Points on a hilly landscape, in no order, each with its height.
From any point a ball rolls to the lowest of the 2 points nearest to it. It stops when none of these is lower. Distance is the straight distance between rows; heights are no part of it.
Z_667 (h 5.59): [138 178 108 130 140 179 110  99 174 134 132  87 161  76 175 132  74 135
 143 118  99 115 119  72 128  66 126 163 166]
Z_149 (h 3.18): [106 103 104  95 164 106 125 162  43 141 123 108 104 130  55 167 179 138
 131 127 101 113 175 132 141 136  98 105 101]
Z_500 (h 1.63): [138 106 114 165 127 124 151 111 148 102 128  96 160 148 111  76 106 141
  88 131 139 126 112 120 101 160  99 132 134]
Z_131 (h 5.07): [129 149 128 141  99 154 129 167  66 171 103 110 131 148  74 163 164 101
 100 119 123 127 106  46  48 159 126 122 126]
Z_452 (h 4.21): [ 88 145  99 142 102 144 155 171  10 119 100  99 168 127  71 150 156 145
 100 179  91 124 122 104  61 162 100 115 129]
Z_837 (h 6.14): [120  97 130 100 110 104  89 110 148 118 140 180  82 157 153 149 118 108
 166 111 139  74 148 164 122 104 152 106 108]
Z_911 (h 5.54): [179 144 155 140 107 107 162 108 182 145 110  83 135 125  97 121 101 119
 135 116 120 121 136  99  80 124 135 144 119]
Z_563 (h 5.70): [ 95  90 108  96 130 117  94 112 115 110 119 212 107 140 178 129 155 135
 120 145 171 116 129 180 176 137 128 100 118]
Z_893 (h 0.71): [144 140 219  88 124  95 138 136 167 118 118 173 103 112 172 147 114 135
 124 117 160 139 126 169 126 115 202 125 123]
Z_327 (h 2.61): [129 136 126 168 122 148 150 169 100 184  90  94 126 192  93 140 196  85
 120 125 118 126  80  99 100 175 101  45 117]
Z_319 (h 1.19): [151 151 106 126 148 146 133 155  81 137 174 104 154 106  93 119  97 142
 114 140 118 177 115  82 115  95 137 173 139]
Z_418 (h 2.71): [157 140 130 145 139 145 124 100 201 119 154  90 160 115 129  79  99 155
  92 114 128 148 114 123 120 150 118 150 119]
Z_56 (h 8.93): [139  72 142 134 112  73 151  94 138 130 107 158 113 153 160 120 136 117
 111 123 178 127 114 147 173 150 137 100 112]
Z_999 (h 3.82): [116 135 107 182 165 155 102 135 163 114 153 114 128 209  95  86 166 133
 127 138 112 145  99 169 139 128 118  77 110]
Z_632 (h 7.65): [186 156 123 133 133 176 103 116 173 182 135 114 153  82 129 124 137 110
 128 108 131 179 128  78 137 113 121 192 136]
Z_40 (h 6.86): [112 168 117 107 100 124 154 118 155 122 119 120 139  63 151 169  70 104
 163 131 119  99 140  60 122  82 143 202 154]
Z_624 (h 7.39): [170 151 139 108 137 169 117 112 170 158 137 136 129  77 163 140 133 118
 145 103 146 171 123  91 166 100 151 178 138]
Z_352 (h 5.95): [140 184 141 119 129 161 119  74 214 123 115  92 160  39 181 125  68 148
 158 136  92 116 132 116 138  94 111 159 148]
Z_217 (h 2.12): [141  98 187 130 148 126 114 134 135 107 164 153 103 156 134 130 145 148
 128 121 152 160 118 171 171 118 156 101 113]
Z_950 (h 5.26): [130 165 100 113 148 171 113 130 140 122 164 110 138  95 157 134  90 140
 160 119 105 127 117  84 129  49 148 147 157]
Z_603 (h 5.47): [105 100  69 108 138 137 111 105 118 123 117 179 116 146 157 129 164 128
 130 138 165  99 132 157 159 123 106 107 115]
Z_763 (h 1.54): [154 102 224 124 140  98 119 144 148 128 131 163 105 154 153 145 133 141
 104 125 169 161 112 175 161 138 173  95 117]
Z_851 (h 4.47): [ 96 120  70  91 117  96 135 144  76 118 139 133 122 130 111 122  98 120
 128 120 116  64 144 116  73 121 117 136 126]
Z_520 (h 6.31): [123 126 110  93 102  94 119 111 152 143 118 160  88 133 133 163 129  90
 171 110 140  58 163 128 109 104 141 120 119]
Z_273 (h 6.16): [ 85 134 151  62 136 121 118 162  97 117 125 189 109  90 202 156 122 131
 108 118 164 110 123 144 153 109 178 142 146]
Z_308 (h 1.81): [ 97 101  94 172 129 102 152 142  88 122  80 121 120 202 116 125 162 123
 138 147  97  79 140 177 118 186  57  41 113]
Z_65 (h 4.07): [151 137 111 145 164 167 101 132 195 125 167 117 133 165 118  88 138 139
 144 116 125 148 116 142 123 104 129 100 124]
Z_752 (h 8.82): [168  88 129 149 106  88 166 100 154 156  97 124 110 158 120 132 146  97
 126 113 160 126 123 103 164 161 129 100 109]
Z_406 (h 6.81): [111 176 175  94 142 136 142 120 167 118 137 136 130  50 208 167  68 144
 148 112 111 146 118 115 154  66 175 157 172]
Z_22 (h 2.08): [ 98 100 130 190 151 115 135 119 124  97 120 121 117 206 114 108 161 133
 133 161 123 139 126 195 206 159  95  75 119]
Z_902 (h 4.71): [142 137  63 139 139 177 107 134 130 166 118 141 135 132 128 119 166 101
 126 123 154 134 121  89 127 118 106 136 129]
Z_302 (h 5.91): [ 88 115 148  83 136 115 106 141  97 117 109 208 114 124 190 143 153 120
 102 145 179 113 128 182 159 137 160 115 122]
Z_354 (h 4.86): [127 127  95 113 100 108 143 129 107 129 109 121 130 141 116 125 106 112
 117 120 130  69 138  89  46 145 119 143 127]
Z_524 (h 3.87): [107 126  94 105 130 131 110 124 112  95 140 141 125 114 146  96  84 136
 141 126 128  94 129 137 102  96 127 144 149]
Z_846 (h 5.25): [157 129 114 122  93 104 154 104 162 125 112 117 125 118 123 116  94 117
 141 117 139  97 134 102  77 127 133 160 127]
Z_432 (h 6.49): [ 84 160 155  82 116 113 150 143 139 115 117 161 121  66 206 168  97 110
 136 111 143 113 126 112 143  82 179 178 159]
Z_795 (h 4.90): [ 80  83 168 156 124 121  94 110 131  75 137 178  98 171 163 100 149 163
 124 166 151 149 121 220 165 158 139  89 122]
Z_675 (h 2.00): [107  81 138 102 125  46 175 153  35 108 121 102  88 117  86 148  98 113
 116 107 109  96 162  99 127 157 111 137 119]
Z_821 (h 4.02): [ 80 100 115 130 132 118 133 128  59  65 128 150 139 111 125 104 134 188
 142 153 104 139 163 215 151 143 138 124 126]
Z_981 (h 0.98): [101  84 110 163 138 104 130 132  95 126 111 139 111 204 109 149 169 125
 136 151 112 100 144 182 179 167  76  53  95]
Z_140 (h 3.95): [148 155  73 170 117 167 110 133 167 206 111 132 135 175 117 116 189  85
 122 130 141 154  95 108 125 131 118 110 115]
Z_602 (h 6.25): [162 168 133 110 107 141 133  68 209 129 102 107 158  56 145 125  86 130
 141 141 122 115 129 111 119 121 113 182 130]
Z_257 (h 5.21): [109  99 190 119 118 117  86 112 154  84 145 193  92 147 192  87 115 156
 115 146 152 130 118 201 138 133 158  94 131]
Z_558 (h 4.22): [ 94 136 113  86 143 123 134 145  72 111 162 135 141  76 165 140  81 141
 117 139 146 149 117 102 152  78 149 180 162]
Z_431 (h 2.91): [109 131  86 152 152 141 153 153  50 102 129  91 160 127  62 109 158 174
 148 158 107 148 148 159 139 130 117 123 120]
Z_293 (h 5.39): [158 147 144 162 123 162 141 161 111 160 126  81 148 145  78 127 152 116
  97 118 119 151  94  71  69 157 118 116 133]
Z_274 (h 5.18): [108 130  49 127 145 177  98 115 130 139 121 155 137 157 145 120 163 119
 143 136 142  99 127 132 138 108 109 105 129]
Z_114 (h 8.05): [178 184 150 163  95 197  97 129 182 195 127 107 179 106 106 127 145 111
  94 127  89 169 118  68  75 168 124 169 137]
Z_920 (h 4.80): [ 98 146 101 113 157 164 110 131 104 110 151 128 139  72 178 138  88 142
 134 128 131 139 109  97 175  60 145 157 171]
Z_962 (h 2.03): [168 150 138 107 143 132 145 127 119 136 183 109 144  86 110 137  80 142
 126 111 121 185 128  74 119  95 147 185 142]
Z_215 (h 6.58): [148 191 131 122  87 139 141 100 175 129  92 112 161  74 126 151  79 106
 155 157  98  94 136  66  94 101 122 211 137]
Z_641 (h 8.66): [178 117 133 166 127 127 138  95 187 173 113  91 140 152 113 121 143 116
 109 113 151 162 111  98 151 155 118 124 116]
Z_896 (h 3.53): [102 118  92 161 119 114 164 150  43 109  96 108 153 145  86 112 133 142
 112 155 106 102 141 136  82 172  80 113 132]
Z_73 (h 7.91): [184 197 129 154 108 200  78 116 185 205 129 104 178  80 130 131 119 113
 110 129  78 177 130  62 107 143 111 194 145]
Z_365 (h 6.57): [ 88 142  89  81  86  90 130 137 132 118 119 149 103  91 156 164  96  88
 168 100 128  56 161 109 105 100 147 173 141]
Z_121 (h 2.89): [104  88 128 100 136  72 159 143  48  89 133 133 112 111 113 126 114 143
 111 117 137 124 147 151 142 130 132 144 125]
Z_28 (h 4.70): [100 161 114 121  92 146 139 165  37 138 120 116 152 140  72 149 142 114
  89 158 112 127 105  67  28 155 120 125 133]
Z_600 (h 2.21): [139 123 108 143 167 137 140 165  73 117 149  97 141 128  67 113 144 145
 133 132 118 159 127 125 132 109 122 136 127]
Z_480 (h 8.45): [178 147 135 188 116 141 116 113 221 202 135  68 156 149 102 117 155  99
  96 112 122 186 107  99 155 183 105 142 110]
Z_395 (h 3.49): [145 137 111 142 172 160 102 116 191 109 184 103 147 124 122  83 129 162
 116 119 135 171 118 140 145 125 118 131 131]
Z_778 (h 1.92): [148 116 132 154 145 128 151 169  86 152 102  77 109 182  84 128 163  93
 128 113 128 109 131  92 128 154 102  73 118]
Z_116 (h 1.08): [134 100 147 129 133  84 166 162  65 141 109  78  88 149  77 145 121  98
 126 102 124  76 149  81 122 140 111 107 121]
Z_70 (h 3.48): [101 104 126  81 125  94 162 141  62 105 140 150 120  83 133 132 102 131
  96 122 158 131 133 124 132 115 147 180 135]
Z_691 (h 3.32): [116 116 134 105 143 128 118 119 134  83 165 152 113 105 152  90  93 160
 132 132 135 133 126 157 129  96 154 140 143]
Z_194 (h 3.28): [151 135  83 175 120 131 133 138 138 198 107 124 133 200  94 129 195  90
 117 126 136 139  98 114 129 153 111  74 108]
Z_316 (h 1.47): [154 136 196  93 136 103 157 126 169 121 138 139 108  88 152 143 102 142
 138 105 144 149 125 138 128 105 181 153 128]
Z_835 (h 7.12): [152 179 162 104 151 167 116 114 192 140 148 136 125  55 187 152 110 136
 150 105 120 169 130 112 168  80 148 147 151]
Z_650 (h 6.00): [121 110 162  94  82 110  77  97 172 112 136 189  81 138 190 148 117 115
 182 130 147  90 142 177 130  94 167 114 122]
Z_311 (h 5.64): [169 166 168 152 103 146 158 137 163 150 115  67 160 139  80 126 128 119
 112 109 108 139 103  80  57 149 127 116 127]
Z_790 (h 3.50): [ 97 104  85 136 145 144 134 143  71  94 121 132 143 131  99 122 166 166
 155 153 115 133 164 190 150 134 110 121 113]
Z_256 (h 2.64): [123  93 125 139 157 117 151 168  49 140  94  92 113 149  74 149 171 121
 139 130 104 109 163 132 167 161  86  74 103]
Z_984 (h 3.15): [120 118 119 182 171 147 119 126 156 104 157 112 126 183 101 105 183 136
 132 146 125 170 110 184 188 135 116  99 118]
Z_453 (h 2.69): [127  91 147 140 155 120 120 124 126  90 157 139 115 148 124  94 125 147
 127 117 149 133 121 169 143 128 141 112 125]
Z_977 (h 2.46): [161 159 161  98 121 104 165 118 158 116 167 109 138  72 138 140  64 144
 136 111 120 162 141 101 111  94 155 187 142]
Z_30 (h 2.72): [128 123 117 181 115 142 171 141  90 105  94  96 168 165  85  96 133 133
  90 149 128 119 101 109  86 181  75 123 129]
Z_525 (h 5.49): [135 106 167 124 111 103 113  85 214 104 132 168 114 139 184  86 102 147
 135 131 148 133 121 189 141 140 165 102 127]
Z_648 (h 8.25): [176 158 137 192 107 170 109 128 194 212 123  89 162 149  94 117 161  90
  81 119 104 183 100  84 107 189 110 153 130]
Z_511 (h 3.68): [ 89  68 138  88 151  65 111 144  62 120 133 143  92 140  90 170 150 127
 135 120  89  84 178 159 143 151  99  94 109]
Z_660 (h 5.77): [146 138 185 106 101 107 103  81 217 107 128 165  95 119 185 126  94 135
 182 141 124 117 129 187 134  99 169 110 133]
Z_75 (h 4.52): [ 58  79 141 133 115 100 100 114  79  71 112 183 110 147 151 103 150 165
 140 154 125 129 155 232 147 154 113 103 112]
Z_471 (h 3.97): [ 96  68 146  93 131  91  86 131  78 116 141 175  88 162 116 173 154 138
 132 128 120  99 166 197 150 143 116  90 108]

Where does a ball stop that starts at each point below?
Z_28 => Z_500
Z_691 => Z_893
Z_795 => Z_319
Z_520 => Z_319
Z_920 => Z_116
Z_215 => Z_116
Z_911 => Z_893
